Each row is a point on a landscape with many valleys, with its height.
From any point a ball takes the steepest step (drop divided by distance) to one of its 2 nearest points. It stops when none of these is lower. Distance is the straight distance between rows; heights are no part of it.
nakim: [155 126 149 132 174 156 113 122 121 150  83 151 114 119 197 126 144 130
 122 127 141 171  88 151 113 176 141]  h=462
bufar: [ 92 152 157  93 203 148 113 134 161  88  95 172 127 184 136 156 101 103
 162 117 139  77  67 151 101 145 165]  h=648
Zefi: [141 113  94 149  72  95  68 128  91 105 148 120 120 190 118  67 126 159
 118 139 143 115 190 120  77 122 171]  h=476
mumi: [163 167 111 154 106 118 150  95 126 111 119 146 133 107 166 142  95 153
  98 116 120 154 184 145 158 110 153]  h=836
getut: [144 202 134 102 162 107 131  89 178 116 133 142 141 173 124 186  73 138
 114 106 136 121 120 157 118 162 147]  h=829
bogut: [100 149 165  75 148 148 159 165 163 165 124 108 113 176 115 172 110  91
 124 128 128  46 142  87  93 125 108]  h=164
buka: [189 164 181  96 119 106 118 139 140 180 130 120 118  88 201 131 111 135
 153 167 171 125 148  84 150 112 107]  h=537
rer: [158 134 121 145 109 113 129 101  69 140  87 126 118 116 117  80 207 179
 165 171 116 229  99 186 128 108 117]  h=389
momi: [110 123 142 189 177 100 136 135  91 105 149 142 166 132 169 116 194 116
 101 173 120 164 118 128  85 120 140]  h=378
mebi: [ 77 144  84 183 116 131 150  88 117 120 149 154 138 138 121 142 115 108
 105 127 130 150 139 132 108 161 113]  h=658
Dero: [136 173 136 109 185 106 146 171 122 144 173 144 141 150 163 107 118 144
 139  98 146 161  68 113 161 160 152]  h=342
Tezik: [107 173 151 163 158  93 130  64 135 126 152 166 173 145 141 150 120 135
 145 113 104 126 134 176 154 166 128]  h=810
nufo: [131 110 168 112 128 162 128 169 182 147 180 147 130  98 141 114 147 172
  96  95 104  83  88 120 161 125 161]  h=723
zoki: [110 133 122 111 153 120 123 170 133 141  86  70 129 135 116 144 197  90
 135 171 104 111  63  90  85 108 130]  h=317
Sebof: [138 112 118 104  99  77 113 164 119 133 155  96 136 125 110 115 154  68
  96 122 149 135 199  53  99  98 113]  h=700
vini: [112 127 190 105  77 157 107 134 158 126  66 147 116 146 113 138 114  86
 117 124 152 108 166 108  64 130 157]  h=878
pusu: [144 104 157  87 161 163 106 157 152 148 105 156 136  77 215 133  88 141
 154 163 166  75  86 119 139  83  89]  h=414
setog: [145  76 126  94  82 132 111 101  93  75 115 122 110  73 112  89 126 123
 115 168 120 143 148 122 160  82 138]  h=470
subak: [139 125 102 159  82  91 148 145 130 190 161 105 165  73  98 123 136 134
 120  95 117 154 170 109 154 106 115]  h=635
Zelef: [126  77 159 140  75 153 135 127 111 108 179 141 103 107 122 122 100 134
 141 121 133 112 114 129 203 143 148]  h=715
kunuz: [121 127 105 128  76 147 131  75 126  83 117 147  79 154  78 149  84  92
 135 111 130  84 133 130 148 149 163]  h=782
dev: [157 129 109 134 133 143 140 156 157 151 179  99 164 106  99 135 115 156
  82 105 147 173 109 124 149 140 126]  h=554
kef: [140 156  71 116 114 160 100  91 147 148 111  88 114  76 105 129  98 184
  66 148 115 129 119 153 135 115  48]  h=453
fega: [168 138 111 163 116 106 167 132  95 109 155 153 129 126 165 129 132 144
  85 128 100 150 141 155 185 123 164]  h=850
Tefod: [131 159 142 142 155  71 158 164 149  86 176 155 185 140 131 138  99 129
 127 141 150 134 113 102 155  93 174]  h=240
Raf: [143 120 127 106  84  88 130 127 117 169 136  95 109  87 138 126 150  68
  86 124 122  94 169  57 134 124 116]  h=679
lon: [158 167 162 139 123 106 113 118 143 142 119 121 104 110 156 131 136 129
 155 170 162 142 111 100 129 137 130]  h=573
Zam: [ 65 162  95 130  97 160 152 129 128 148  79 124 148 121 117 167  57 112
  99 127 109 100 138  73 128 103 105]  h=681
mam: [128 141  93 195 110  98 139  91 110 134 195 162 160 124 122 173 161 164
  50 125 108 172 158 152 118 145 132]  h=434
dakaz: [133 173 105 147 150  91 141  76 123 111 153 160 144 118 142 140  98 147
 130 130 134 157 173 164 151 142 110]  h=821
leg: [158 117 121 108 136 178 127 120 140 160 113 142 118  87 223 148  90 156
 116 146 125  62 104  98 157 116  72]  h=370
veman: [156 101 155 118 149 117 132 181 125 107 165 150 104 139 154 133 154 106
  48 121 104  85  97 109 125 147 194]  h=703
domoz: [134 159 106 171 102  76 152 123 128 119 160 140 180 142 101 122  92 173
 130 147 139 180 108 140 162 134 136]  h=159
rone: [148 130 151 116 170 110 130  74 137 112 149 113  92  92 155 175 125 108
 147 163 112  54 150 147 170 114 125]  h=331
zev: [137 121 128 178  98 107  72 119 102 105 176 123 111 181  99  80 165 175
 170 175 172 165  96 143 125 146 124]  h=221
fotod: [124 114 151 107 163 165 109 146 146 111 151 156 137  72 170 124  51 136
 103 146 186 133 114 125 144 108 109]  h=773
Ragum: [115 134 136  75 159 189 131 165 170 152  96 105 114 149 156 133  84 110
 134 105 129  72 114  97  91 142 109]  h=102
susa: [119 138 124 148 155  97 128 135 150 134 100 106 174 114 101 153 177 134
 149 153 111 149 115 162 100  97 130]  h=338
misev: [159 142 208  88 156 165 113 158 186 177 111 139 135  90 199 145 115 156
 141 156 124 100  85 134 115 103 114]  h=443
mepul: [ 91 123 134  99 199 194 149 139 147 121  97 128 146 132 144 126  89 125
 158  78  95  98  94 171 145 129 127]  h=601
topen: [109 154 144 124 125 122 130 157 146 102 105 173 168 221  80 133  98 104
 117  97 129 134 150 131  77 147 163]  h=765
tikuz: [105 202 122 117 158 144 146  93 115 202 133 117 105  87 191 161 107 146
 138 145 144 122 130 146 152 126   7]  h=357
zogip: [149 170 128 142  99  82 109 151 170 159 130  92 170 125  79 139 137 146
 161 120 144 159 123 128 145 104 144]  h=673
rara: [145 135 156  88 110 147 146 200 149 141  92 113 154 153  69 118 149 135
 123  91  92 133 111 126 110 112 157]  h=704
zoso: [139 184 144 148 171  72 142 160 141 146 157 124 178 127 155 117 119 124
 147 134 146 164 112  98 151 118 131]  h=289
nud: [159 134 130  87 103 104 152 182 109 116  98 127 114 119 141 117 129  96
 111 122  92  97 121  69 146  99 155]  h=367
vapel: [143 120 106 135 102 114 139 144 113 145 112  85 140 121 106  88 146 129
 180  94 132 156 132  93 148 131 141]  h=556
dofi: [170 107 126  56 153 169 112 123 158 140 105  83  84 121 138  95 134 130
 140 138 116  65  96 104 112 132 126]  h=787
zeg: [ 98  91 161  56 139 198 115 185 144 146 107 100 106 138 131  88 135  91
 142 100 126  70 109  89  93 138 124]  h=163
Kop: [138 178 140 125 188 145 129 168 119 169 135 132 144 130 160 119 133 181
 111 109 121 154  35 128 142 161 123]  h=390
Tufog: [112 133 113 208  66  85 137 115 100 138 165 162 154 131 129 151 190 157
  88 168 105 172 124 135 132 128 144]  h=448
Rapug: [ 98  76 137 149 189 149 124 139 106 105 129 189 143 124 187 135  76 102
 148  94 170 147 144 155 110 124 123]  h=513
tana: [100 141 142  93 179 160 144 135 134 123  82 178 150 171 177 157  82 100
 170  97 139  96 101 150 117 119 145]  h=627
rud: [128 119 117 109 125 169 118  62 122  86  99 129  72 119 113 132  95 138
 143 120 136 103 127 163 137 161 118]  h=799
Pip: [151 107 126 100 184 168 129 172 145 120 123 133 118 144 153 156 156 138
  70 119  95  99  68 138 108 131 165]  h=685
vegel: [124 138  64 167 114  47 163 141  86 111 157 119 180 186 112 105 101 145
 134 123 109 143 203 140 151  91 147]  h=911
liri: [108 160 108 137 129 123 139  75 123 123 125 145  89  95 161 151 148 121
  70 179 149 139 113 137 117 131 106]  h=626
Sosud: [131 138 108 150 116  76 144 134 109  94 151 140 153 159 146  98 114 130
 148 120 136 116 189 113 164  88 175]  h=897
tozen: [ 91 153 116 158 103 134 122 111 146 199  94  94 141  94 122 175 168 121
 174  85 101 137 124 139 104 162 126]  h=628
Doto: [135  84 169  69 129 136 143 157 166 107 148 127 107 113 136 176  94  68
  96 150 109  29 178  97 147  77 123]  h=231
difo: [165 180 144 128 133  86 122  98 178 132 149 124 129 144 118 158  99 142
 161 101 161 111 140 122 141 157 156]  h=845
zozi: [ 65 123 125 148 125 147 146 120 119 163  97  83 147 107 115 136 164  97
 166 109  87 104 142 123 108 134  89]  h=605
romo: [153  83 130 105 157 162 135 121 109 100 144 118  83 129 156 116 122  97
 116 110 161 129 167 119 104 142 133]  h=525
kip: [131 135 115 169 180  67 132 125 100 117 176 151 159 163 148 143 184 123
  94 164 113 171 168 162  96  97 136]  h=399
fadod: [105  58 130 106  89 128 153 178  75  64 124 193 120 189  57 122  78 122
 129 138 111 117 155 138 183  92 137]  h=636
meb: [159 107 115 125 139 180 110 104  92 116  99 169  84 113 182 120 140 142
 114  88 123 141 100 163 124 183 148]  h=491
mired: [144 104 128  98  79 120  98 108 115  83 123  96  92 128  85 109 165 100
 127 158 118 122 128 108 116 144 150]  h=401
nesad: [183 106 170  90 148 153 111 156 155 100 149 170  90 146 129  94 112 145
 131  90 172 148 101 146 128 161 181]  h=747
Besu: [120 142 161 170 121 105  89  93 164 127  87 129 164 164 103 113 146 124
 202 116 104 126 172 161  98 124 163]  h=776
Gepo: [113 138  88 124  69 104 163 100  99 103  97 136 104 144  95 145 137  77
  87 124 112 123 192 112  92 115 123]  h=744
kope: [144  98  88  80 123 161 139 130 144 138  99 129 121  95 203 140 108 125
  64 146  98  59 151 109 141  91  98]  h=319
Febuv: [158  94 128 172  48  97 132 107  69 128 146 142 104 157 134  91 190 128
 120 103 113 134 162 116 122 158 189]  h=484
zafe: [102 132 122 124 128 102 150 124 115  76 139 159 137 178 105 124 100 101
 128 125 130 103  98 117 142 126 179]  h=501
gog: [158 102 133 138  51 100  78  93 127  90 130 124  98 147  93  74 156 124
 163 170 156 153 126  90 103 144 157]  h=424
Dete: [131 201 103 113 163 121 114  84 132 141  75 103  63 123 100 122 170 153
 166 161 136 147  67 170 136 127  76]  h=871
Gez: [ 84 151 102 181  89 147 142 100 119 160 142 137 162 159  92 136 124 147
 124 104 110 183 109 139 111 170 113]  h=662
naz: [111 134 169  90 144 136 143 151 180 121 135 128 121 140 102 150 105  98
 130 107 121  48 166 116 133 104 142]  h=201
Rel: [116 127 144 140  72 130 123 179 133 136 111 155 163 220  61 100 104 153
 135 100 142 140 170 115  92 127 150]  h=780
gumu: [204 138 133 100 118 105 112 139 164  97 133 111 132 129  92 135 122 169
  90 152 144 167 123 158 124 122 160]  h=785
Dobo: [133  38 115 127  63 113 154 174  81 133 164 114 111 211  96  59  98 136
 161  88 119 138 197 122 160 143 134]  h=325
Tofo: [ 83 155  94 181 107 118 133 100 126 204 138 119 170  97  89 169 179 149
 135  95 115 174 108 161 111 159 102]  h=645
zufe: [131  70 158 129 109 140 112 179 136 129 185 151 113  90 152 130 171 136
  70 136  98  70  61 109 155 132 176]  h=714
teni: [135  70 125 125  56 130 113  76  75 101 137 106  89 132  85  93 179 100
 135 138  96 134 183 137 140 128 138]  h=426
Pemop: [120 133 115 100 192 157 115 153 145  83 119 131 114 172 138 160 126 111
 122 126 116  98  57 159 102 141 147]  h=667
fozit: [150 125 106 108  64  55 116 103  97 139 147 106 106  98 152  62 154  98
 143 133 135 141 192  65 148  99 143]  h=629
Vagu: [141  40 159 125 107 158 167 185 107 115 160 108 135 136  78  94 109 131
 146 112 108 142 130 146 166 113 130]  h=588
vove: [146 133  96 141 116 125 129 136 163 207 118  85 189  95  80 133 122 152
 176  81 109 174 110 174 163 147 110]  h=671
mireb: [142 145  65 118 145 158 136  69 132 129 106 130 109  98 142 157 116 177
  56 133 106  95 117 148 135 139  85]  h=416
nila: [174 160 155 129 195 152 107 132 130 171 135 141 124 112 192 123 117 169
 106  93 139 178  97 156 135 181 112]  h=430
tav: [ 90  92 137 166 158 163 153 173  88 107 122 187 167 144 154 125 102  91
 112  81 113 140 160 143 106 128 135]  h=489
Vake: [111 156 109 113 134 185  79 104 172 132  74 165 103 132 135 150 140 157
  96 179 138  88  38 127  91 145 108]  h=843
vik: [122  60 123 101 125 189 141 186  82 138 100  88 128 123 109  66 137 116
 120 127  92 122  80 101 128 124 110]  h=269
magug: [135 131  70 118 115 132 129 120 155 152 153  82 123 105 121 141 170 143
 114 160  97  41  84  82 156 114 101]  h=684
zis: [183 184 161 144 156  61 127 113 147 130 137 157  94 150 160 130 133 153
 160 114 142 119 122 128 181 161 185]  h=862
vumot: [136 120 139 135 172  96 109  62 139 111 172  99  90 119 110 143 180 119
 162 167 165 111 198 154 102 109  86]  h=393
viris: [160 150 124  68 208 142 116 102 164  92 100  90 111 152 126 150 102 125
 141 158 148 122 135 182 113 136 106]  h=745
Beb: [173 158  96  91 189 121 129 119 135 121 137  96 131 109 125 141 113 142
  75 144 137 182 147 161 104 127  90]  h=509
bur: [144 163 104  89 182 153 130 115 137 112 117 137 125 110 180 146  40 120
 104 141 178 129 137 149 139 121  94]  h=789
Seram: [140 133 133 132 130 116 106 114 127  84 150 115  78 132 100 146 178 112
  93 172 150 126 108 122  87 148 149]  h=377
lur: [118 153 123 128 152 105 135 154 164 123 139 108 170 210  57 146 126 108
 134 109 133 152 117 133  90 144 137]  h=748
petu: [ 89 111 180 169 146 142 132  78 110 131 125 143 103  84 167 129 190 124
 144 169 118 128 145 160 114 128 120]  h=333
Rurud: [104 118 142 135 145 121 123 118 115 134 131 108 104 119 118 124 202  98
 137 164 130 120  88  89  98 141 141]  h=352
varar: [ 93  80 162  63 101 175 123 187 109 133 107 116  99 137  91  59 144 100
 143 112 128 106  80  57 117 119 128]  h=210
zeku: [118  61 150 169 116 120 117 151  99  87 201 119 146 119 119  84 130 112
 165 146 147 160 140 112 144 117 137]  h=270
mebo: [ 82 134 149 183 137 114 124 132 158 177 196 115 192 124 121 119 112 142
 151  67 135 151 169 107 112 133 111]  h=602
Vem: [138  89  85 165  86 120 141 157 117 194 161  80 168  94  82 130 143 151
 166  95 105 175 131 165 184 127 110]  h=654
ruzi: [ 63 106 128 130  73 122 140 156  83  85 123 231 114 183  84 145  98  91
 110 103 138  87 131  73 138 133 164]  h=674
Bav: [142  69  74 120 131 190 138 151 100 103 111 102 132 137 125  94 119 174
 132 154  85 128  35 124 161 107 107]  h=371
Gipo: [146 154 116 152 127  55 147 115 114 113 156 120 120 166 136 103 154 150
 184 113 138 121 140 117 186 139 178]  h=881
felu: [112  95 121 181 132 144 137 131 115  77 121 198 175 150 145 166 109 124
  73 102 114 168 134 170 113 128 159]  h=466
fam: [154 169 141  81 138 152 111  53 148 135  58 110  71 129 142 173 128 119
 169 168 138 122 133 175 128 132  86]  h=834
tipug: [126 175  80 120 111 136 110  99 151 177 108  83 152 108  66 141 103 162
 179 107 141 166  84 163 166 138  97]  h=690
ruki: [102 149 146 114  76 145 125 110 168 150  57 112 133 116 117 128 100 113
 143 136 153 132 126  93  92 123 134]  h=867
neni: [148 159 164 127  96  83  95 148 201 187 125 107 152 101  93 158 169 133
 177  86 150 119 152 127 114 136 148]  h=660
bug: [ 62  91 135 163  60 111 124 114  97  82 143 183 110 148 108 124 127  82
 126 113 150  81 152  84 137 137 158]  h=686
lutu: [118 115 174 113 163 151 129 127 166 124 142 200 150  83 186 171  46 138
 126 108 167 103 135 142 157 100 139]  h=761
Mik: [121  90 108 210  68  76 161 137  68 122 165 170 137 167 132 121 189 131
 103 120  78 143 144 138 152 141 172]  h=463
bagap: [ 73 171  93 128 138 119 144 132 135 181 111  81 116 151 139 149 147  94
 162 114 140 118 121  78  96 153 112]  h=633
Lin: [ 96 147 109 136 124  98 154 140 108 112 149  92 135 128 102 141 130  92
 141 120 114 113 163  97 152 101 113]  h=676
nim: [154 117 159 105 145 149 117 120 127 125  97 120  90 140 185 118 144 100
 122 138 161 150 125 121  65 178 126]  h=493
Fub: [132 158 136 177 110  78  90  97 128 108 149 139 167 161  93 102 128 189
 163 175 149 181 105 156 129 125 121]  h=194
gan: [ 79  81 156 160 135 146 116 135 114 110 141 130 143 122 123  86 134 105
 200  95 139  98 173 108 142 130 126]  h=575
Lizi: [103 125 118 144  42 117 148 118  86 112  81 176 112 105 120 144 125  86
  57 130  83 103 177  93 131 106 136]  h=726
kadi: [ 74  75 104 142  87 136 163 167  36  82 124 191 111 177  81 135  79  86
 109 116 135 105 126  95 177 109 139]  h=656
bag: [109 139 141 166 173 134 102 103 149 148 176 120 171 145 146 124  91 141
 147  82 147 138 170 139 102 175  87]  h=584
nez: [178 133 117  87 141 162 130 169 108 129 103  98  91 112 139  63 125 161
 151 141 140 163  31 109 165 133 132]  h=474
Rolel: [ 97 182 106 140 154 115 138  90 109 148  79 100 104 138 127 103 161 121
 177 141 141 181  70 146 111 150  91]  h=886
zome: [135 155 147 109  93 103 133 153 126 111  97 153 130 147 161 117 111  85
 112 147 139 115 158  65  96 104 164]  h=421
kuvu: [158 134  78 114  58  66 128 111 107 152 163  91 120  76 112 121 166  93
 112 136 142 140 162  79 158 101 124]  h=655
fiv: [163 164 149  95  94  97  89 134 167 200  91  91 127  69 129 147 168 127
 145 119 151 141 115 118 108 120 125]  h=638
rus: [136 142  74 112 114 134 127  81 134 161 118  64  78  96 115 146 172 123
 136 125  90  62 110 121 154 128 112]  h=661
Bapen: [134 173 147 159 191  62 117 105 159 136 152 144 181 172 154 142 135 127
 160 108 123 149 112 150  98 157 129]  h=800
Tun: [122  42 127 140  82 103 116 159  73  93 182 116 130 182  95  68 118 128
 151 142 144 150 162 108 138 122 143]  h=293
rem: [149 123 144 124 124  92 126  80 136 108 155  89 105 106 110 159 154  87
 147 160 119  91 199 135 138 106 105]  h=368
kod: [170 115 131 112 152 136 141 162 148 149 189  92 130  86 143 121 108 143
 113  90 143 144 155 100 152 131 116]  h=529
Nilot: [ 73 124 158 183 132 148 133 107 138 136 132 123 147 118 126 141 145  81
 173 102 109  97 159 141 133 152 119]  h=589
Meni: [113 158  94 159 116 117 135  98 110 116 160 129 116 128 120 154 131 153
  83 153 136 144  84 134 144 166 111]  h=641
ses: [135 139 134  99 146 100 155 154 119 120 124  92  89 136 152 158 140  79
 105 140 109  70 130  94 115 105 150]  h=311
Gef: [117 152 135 117 158 135 125 148 162 104  90 103 163 152  98 157 145 122
 148 163  89 110  78 148 125  92 136]  h=309
biz: [ 98  58  94 121 129 177 127 131  74  98  87 153 115 108 147 100  65  99
 160 102 153 140 105 120 123 126 141]  h=550
zosu: [137 144 120 101 119 176 123  64 158 120  73  97 114 104 116 156 124 138
 152 133  91 114 154 174 120 124 120]  h=816
Puvuv: [155 209 102  84 144 126 105  55 127 140  77 113  36 125 119 131 131 160
 143 178 142  93 101 164 135 127  62]  h=854
pipar: [109 125 161 163 162 114 106  64 111 176 161 131 109  89 171 139 203 130
 163 154 134 134 169 149 109 141  53]  h=307
dap: [ 92 108  99 194 133 137 143 106  82  78 136 211 163 126 141 139 108 152
  88 149 143 198 127 196 131 126 119]  h=450
godad: [112 114 167 176 171 121 136 123 105 122 119 160 169  89 200 135 165 123
 141 169 129 167 122 151 112 129 112]  h=356
Zap: [125  95 131 115 144 166 133 153 143 114 153 120 156 130  90 111 108 149
 114 114 120 152 101 155 142 123 127]  h=572
subos: [175 103 166 100 130 137 131 185 153 115 169 144 132 153 107 100 129 134
 101 104 160 151 140 120 107 140 182]  h=760
bira: [125 137 137 126 152 133 121 176 172 164 159  89 138 122  98 175 160 122
  96 120 107  95  87  95 100 132 144]  h=716
Farod: [151  79 162 116 158 170  75 131 143  97 158 181  93 120 136 138  87 126
 120  89 192 126 122 156 117 167 161]  h=735
Vepa: [147 137 120 145 181 116 114 121 138 123 154 107 165 146 152 126 108 143
 128 125 166 180 194 148  74 132 103]  h=561
bipet: [130 123 115  90 145 138 139 125 140 116 160 111  93 135 161 187  91  90
  89 153 117  42 157 110 135 121 109]  h=263
kifi: [150 162 156 122 128 137  91  80 130 139 103 148  82  98 136 133 163 166
  82 177 140 156  93 168 114 127  88]  h=610
sakek: [111  87 174  85 124 153 146 190 115  94 130 140 142 104  91 104 116 114
 132 107 100 110 141 120 179  77 131]  h=604
vofab: [116 130  70 133  94 117 158  65  92  79 104 148  94 155 103 160 107  97
  96 136 110 105 182 143 134 122 166]  h=764
nuda: [ 82  70 124 113 164 206 134 142 123  99  85 149 137 114 139 110  66 110
 152 100 142 118  80 140 161 114 113]  h=576
Zor: [115 148 147 155 160 124 118  96 119 190 158 110 127  52 153 137 173 148
 135 148 127 150 124 150 145 138  60]  h=277
Nal: [124 115 163 135 115 136 110 119 133 117  52 146 117 176 108 135 156  90
 175 100  91 103 190 154  79 131 150]  h=763
Dima: [121 105 130 150  89 142 149 136 108 158  99 148 145  69 155 143 147 124
  71 130  60 107 112 111 138 113 163]  h=872
gotip: [144 108 110  86 154 175 124 164 110  81  83  93 122  99 139  87 104 149
 135 168 120 137  63 123 142  93 111]  h=418
Lutat: [114 162  97 144 185 112 149  73  77 158 130 138  79 149 133 114 196 135
 145 147 151 165 106 167 105 168  87]  h=899
nogas: [142  96 155 145 130 122  99 126 131  98 193 111 119 125 114  77 132 147
 158 150 173 152 107 124 129 153 130]  h=248
belil: [137  94 123 153 108 133 153 140  86 115 148 166 142  73 158 128 126 132
  77 119  75 122 150 129 188  98 159]  h=861
kifep: [158  57 132 136  82 126 112  94  89  78 142 100 121 102  99  70 138 128
 149 155 115 158 201 162 125 101 128]  h=447
bofir: [ 98 133 151 158 133 117 144 140 153 169 156 112 177  75 124 155 133 126
 119 111 116 121 157 109 135 120 109]  h=617
muru: [146 141  61  92 156 157 135 101 144 155 112 107 122 100 170 156  83 145
  71 139 113  68 150 124 129 117  54]  h=369
bazo: [174 180 136 129 117 102  77 130 152 201  84  99  82  75 125 143 204 146
 135 144 136 156  82 126 117 150  96]  h=616
girad: [ 98  92 164 159  52 168 139 123 124 121 172 131 138 122  81  93  89 136
 162  87 127 121 144 114 164 126 147]  h=706
Kefa: [108 100 113 178  62 103  94 124  80 137 143 158 135 194 130  84 161 157
 122 113 111 116 177 114  91 135 183]  h=496
dop: [144  64 155 128 124 166 120 127 120  88 165 172 119 107 137 127  89 125
 118  91 143 106 142 151 153 143 166]  h=725
zifik: [109 105 114 150  34 101 144 191 114 177 139 145 175 190  48 110 116 142
 122  96 126 177 175 112 120 128 128]  h=793
nuzo: [118 165 164 131 176 125 127 120 172 137 167 171 160  89 151 154  49 160
 120 109 146  97 109 123 182 140 112]  h=749
tuke: [102  62 125 166  56 126 156 168  72 146 151 177 120 232 125  94  97 153
 133  92 123 117 181 122 160 158 144]  h=359
lor: [146 159 102  82 101 170  81 105 160 134  65 106  95 103 153 118 142 144
 108 184 131 104  63 105  91 132  98]  h=830
pev: [103 169 161 152 155  94 123 134 180 145 108 142 183 185 127 131 149 131
 188  78 103 145 136 151  89 145 154]  h=788
mesit: [ 81 145  99 166 140  90 158 146 117 156 151 108 147 161 106 136 140  92
 165  84 124 135 136  83 111 149 114]  h=657
zataz: [109 104 107 146 126 104 148 149 100  78 150 153 130 194  94 145 156  98
 110 136 112 119 141 154 121 126 164]  h=522
Viran: [172 134 127  73 195 154 126 151 152 124 107  76 106 137 142 131 123 132
 156 120 112  90 116 153 135 138 146]  h=766
tet: [131 143 111 167 136 115 135  89  78 132 106 165 121 109 155 106 180 164
 102 180 125 211 108 158 125 120 109]  h=415
kavo: [ 95 175 102 121 135 139 148 131 157 164 117  94 138 117 131 178  97  98
 119 120 133 113 128  88  94 123  92]  h=659
vofep: [ 91  70 131 144 134 125 108 126  92 102 121 174 121 156 174  76  99 108
 192 103 160  96 184 104 123 120 143]  h=557
lenap: [145 173 170 152 131 126  95 120 141 158 112 114 102  92 139 141 167 172
 119 164 121 134  76 134 133 161 106]  h=595
dep: [160 109 103 127 125 118 128  87  97 109 119 110 109 121 133 114 159 105
 114 136 129 156 185 139  90 123 128]  h=555
funan: [174 140  95 123 100  81 113 126 105 134 127  89 110 119 135  64 157 142
 169 147 161 188 163  99 136 113 126]  h=592
Kos: [108 152 142 151 177 152 146  81 120 162 142 113 111  99 198 153  98 123
 160 141 138 114 148 139 145 149  56]  h=328
Vesu: [117 159 109 141 144  94 142 205 159 160 177  94 174 162  59 156 151 117
 110 100 124 135 102  97 108 128 149]  h=731
dufu: [ 98 142 112 168 129 113 151  91  94 105 133 194 144  79 138 120 151 151
  66 195 153 192 131 176 112  99 101]  h=433
puve: [130 138 128 107 120 151 122 133 124 127  52 104 109 168 100 123 160  99
 144 109  89 139 122 142  85 141 135]  h=746
Tipuv: [105 167 129 142 127 103 130 129 118  73  90 154 127 177 149 116 115 103
 158 161 163 119 116 104 102 108 167]  h=465
Tal: [132 143 175 125 181 122 112  88 157 107 158 100  89 112 129 170 155 115
 137 189 146 120 142 151 105 138  91]  h=413
zet: [115 146 129 168 142  96 152 117 124 112 162 144 184 119 130 178 157 131
  89 147  80 163 132 170 109 129 127]  h=417
lat: [192 103 166  99 132 117 110 146 174  86 153 108 131 130 101 107 118 130
 110 123 148 147 188 129  98 122 152]  h=772
Mano: [135 123 107 138  41 121  85 101 124 110 121 126  95 190  87  84 136 146
 155 126 161 153 156 115  78 159 175]  h=449
Defar: [111 118  91 137 124 146 154 138 124 166 102  87 126  96 120 138 167 125
 136 100  59  95 112 120 163 113 107]  h=630
zak: [175 123 126  45 128 164 106 142 144 130  82 110  81 149 172 111 151 122
 114 161 129 102  59  74  84 146 129]  h=808
larab: [ 91 105 144 161  50 117 122  99 125 116 146 148 134 106  98 110 110 107
 129 109 137 112 170  97 134 150 141]  h=695
nad: [137 123 192  98 148 145 119 168 155 136 108 160 137  85 186 111 121 140
 133 127 150 134  84 111 137 110 161]  h=471
Gor: [ 95  69 157 129  85 123 162 194  89  82 133 175 141 132 102 102  94 115
 158 132 119 118 138 114 185  54 163]  h=620
nav: [142 116 153 134 170 136 126  86 113 125 149 124  87  90 150 137 105 135
 165 150 134 119 150 164 174 143  81]  h=290
bup: [136 137 141 112  94  87 137 183 154 155 112 102 158 129  73 130 150 108
 127 128 100 140 142 109 132 100 159]  h=688
penum: [137 167 128 119 181 142 110  67 148 111  88 126 143 142 117 159 103 148
 129 149 136 170 128 199 113 138  81]  h=727
bamop: [124  63  74 108  90 174 147 181  87 123 101 113 122 134 132  65 111 137
 112 113  85 128  56 102 179 120 133]  h=324
lifi: [153 148 125 100 109 133 135 159 131 170 127  92 123 111 117  77 138 162
 165 112 138 155  75 106 171 125 158]  h=520
koz: [158 125 105 143 136  94 115 128 116 142 104  91 137 111  88 112 200 149
 160 170 107 190 112 179 138 115 130]  h=364
mekis: [121  60 118 128 140 187 117 143  80  99 106 182 101 108 170 127  94 136
 119  75 150 184  89 150 133 155 144]  h=519
kof: [ 88 166 110 133 181 158 110  95 125 188 143  97 108  80 149 137 158 175
 123 147 117 120 111 163 146 119  19]  h=312
Bidov: [118 144 164 121 180 160 129 140 184 157 155 139 150  78 171 128 101 176
 101  88 113  73 102 130 180 135 118]  h=736
gal: [106  75 152 134 148 163 123 153 118 105 122 184 119 145 161 117  88 100
 174  52 178 118 176 120 117 133 146]  h=536
Tirin: [145 122 118 152 125  94 128 142 101 116 113 140 148 158 126 117 148 120
 107 117 120 153 167 129  88 120 157]  h=545
muto: [121 142 129  91 144 119 130 153 162 120  97  71 138 108  91 145 130 101
 140 173 115 105 114  97 118  88 114]  h=273
bosuv: [126 191  97 109 167 123 111  76 167 146  97  99 152 134  86 159 112 150
 162 113 111 144  95 182 129 155  99]  h=709
papev: [139 149 104 106 173 142 150 114 139  89 117 137 111 160 148 160  69 109
 119  97 159 125 141 147 123 143 136]  h=809
fofiv: [149 154 110 113 182 141 145 106 133 135 140 125 131 127 158 136 107 132
  85 165 186 194 167 166  72 126  55]  h=535
Rom: [127 117 118 107 142 142 133 158 180 152 164  97 136 113 149 167 141 133
  69 133 118  50  99  86 130 117 115]  h=702
faza: [136 133 122 157 108  80 171 146 126  84 178 173 181 163 103 139  69 148
 107 135 143 159 142 125 153 120 168]  h=198
mog: [154 156  65  93 163 141 121 107 136 138 144  86 115 102  75 153 106 181
  65 156 130 166 111 174 138 112  75]  h=481
zafa: [109 111 137 129 111  81 137 173 132 125 143  89 164 126 109  97 122 107
 142 122 139 115 181  69 109  77 113]  h=694
Gunek: [ 96 144 146 106 110 168 103 106 177 128  53 154 128 131 150 149 104 120
 116 153 148 110  84 133  66 138 130]  h=855
Zuv: [138 127 115 108 116 186 132 149 143 128  71 115 140 170  74 130 120 146
 127 102  82 150  80 164  98 130 163]  h=724
bofeb: [ 98 132  93 122  72 133 160 132 120 144  87 125 131 115 101 143 106 121
  76 107  79  70 148  91 138  97 127]  h=705
munul: [142 148 176  98 121 120 142 159 180 145 155 118 145  80 164 121 103 137
 135 124 158 123 131  81 142 108 137]  h=500

Call two points neighbours if one is among the 2 nearest of the other. Go from one point of each pair to the other, from neighbour to neighbour, staying as low as possible. Name the highest point that can't be avoided.
Ragum, lenap | Gez
domoz, Ragum | dep
Ragum, bagap | Sebof
muto, nav | Kefa
nav, Zor | tikuz

Two balls start at each pair of points below. Name the first point that both come to, or write -.
lutu, Farod | -
Gunek, papev | -
Tirin, subos | -
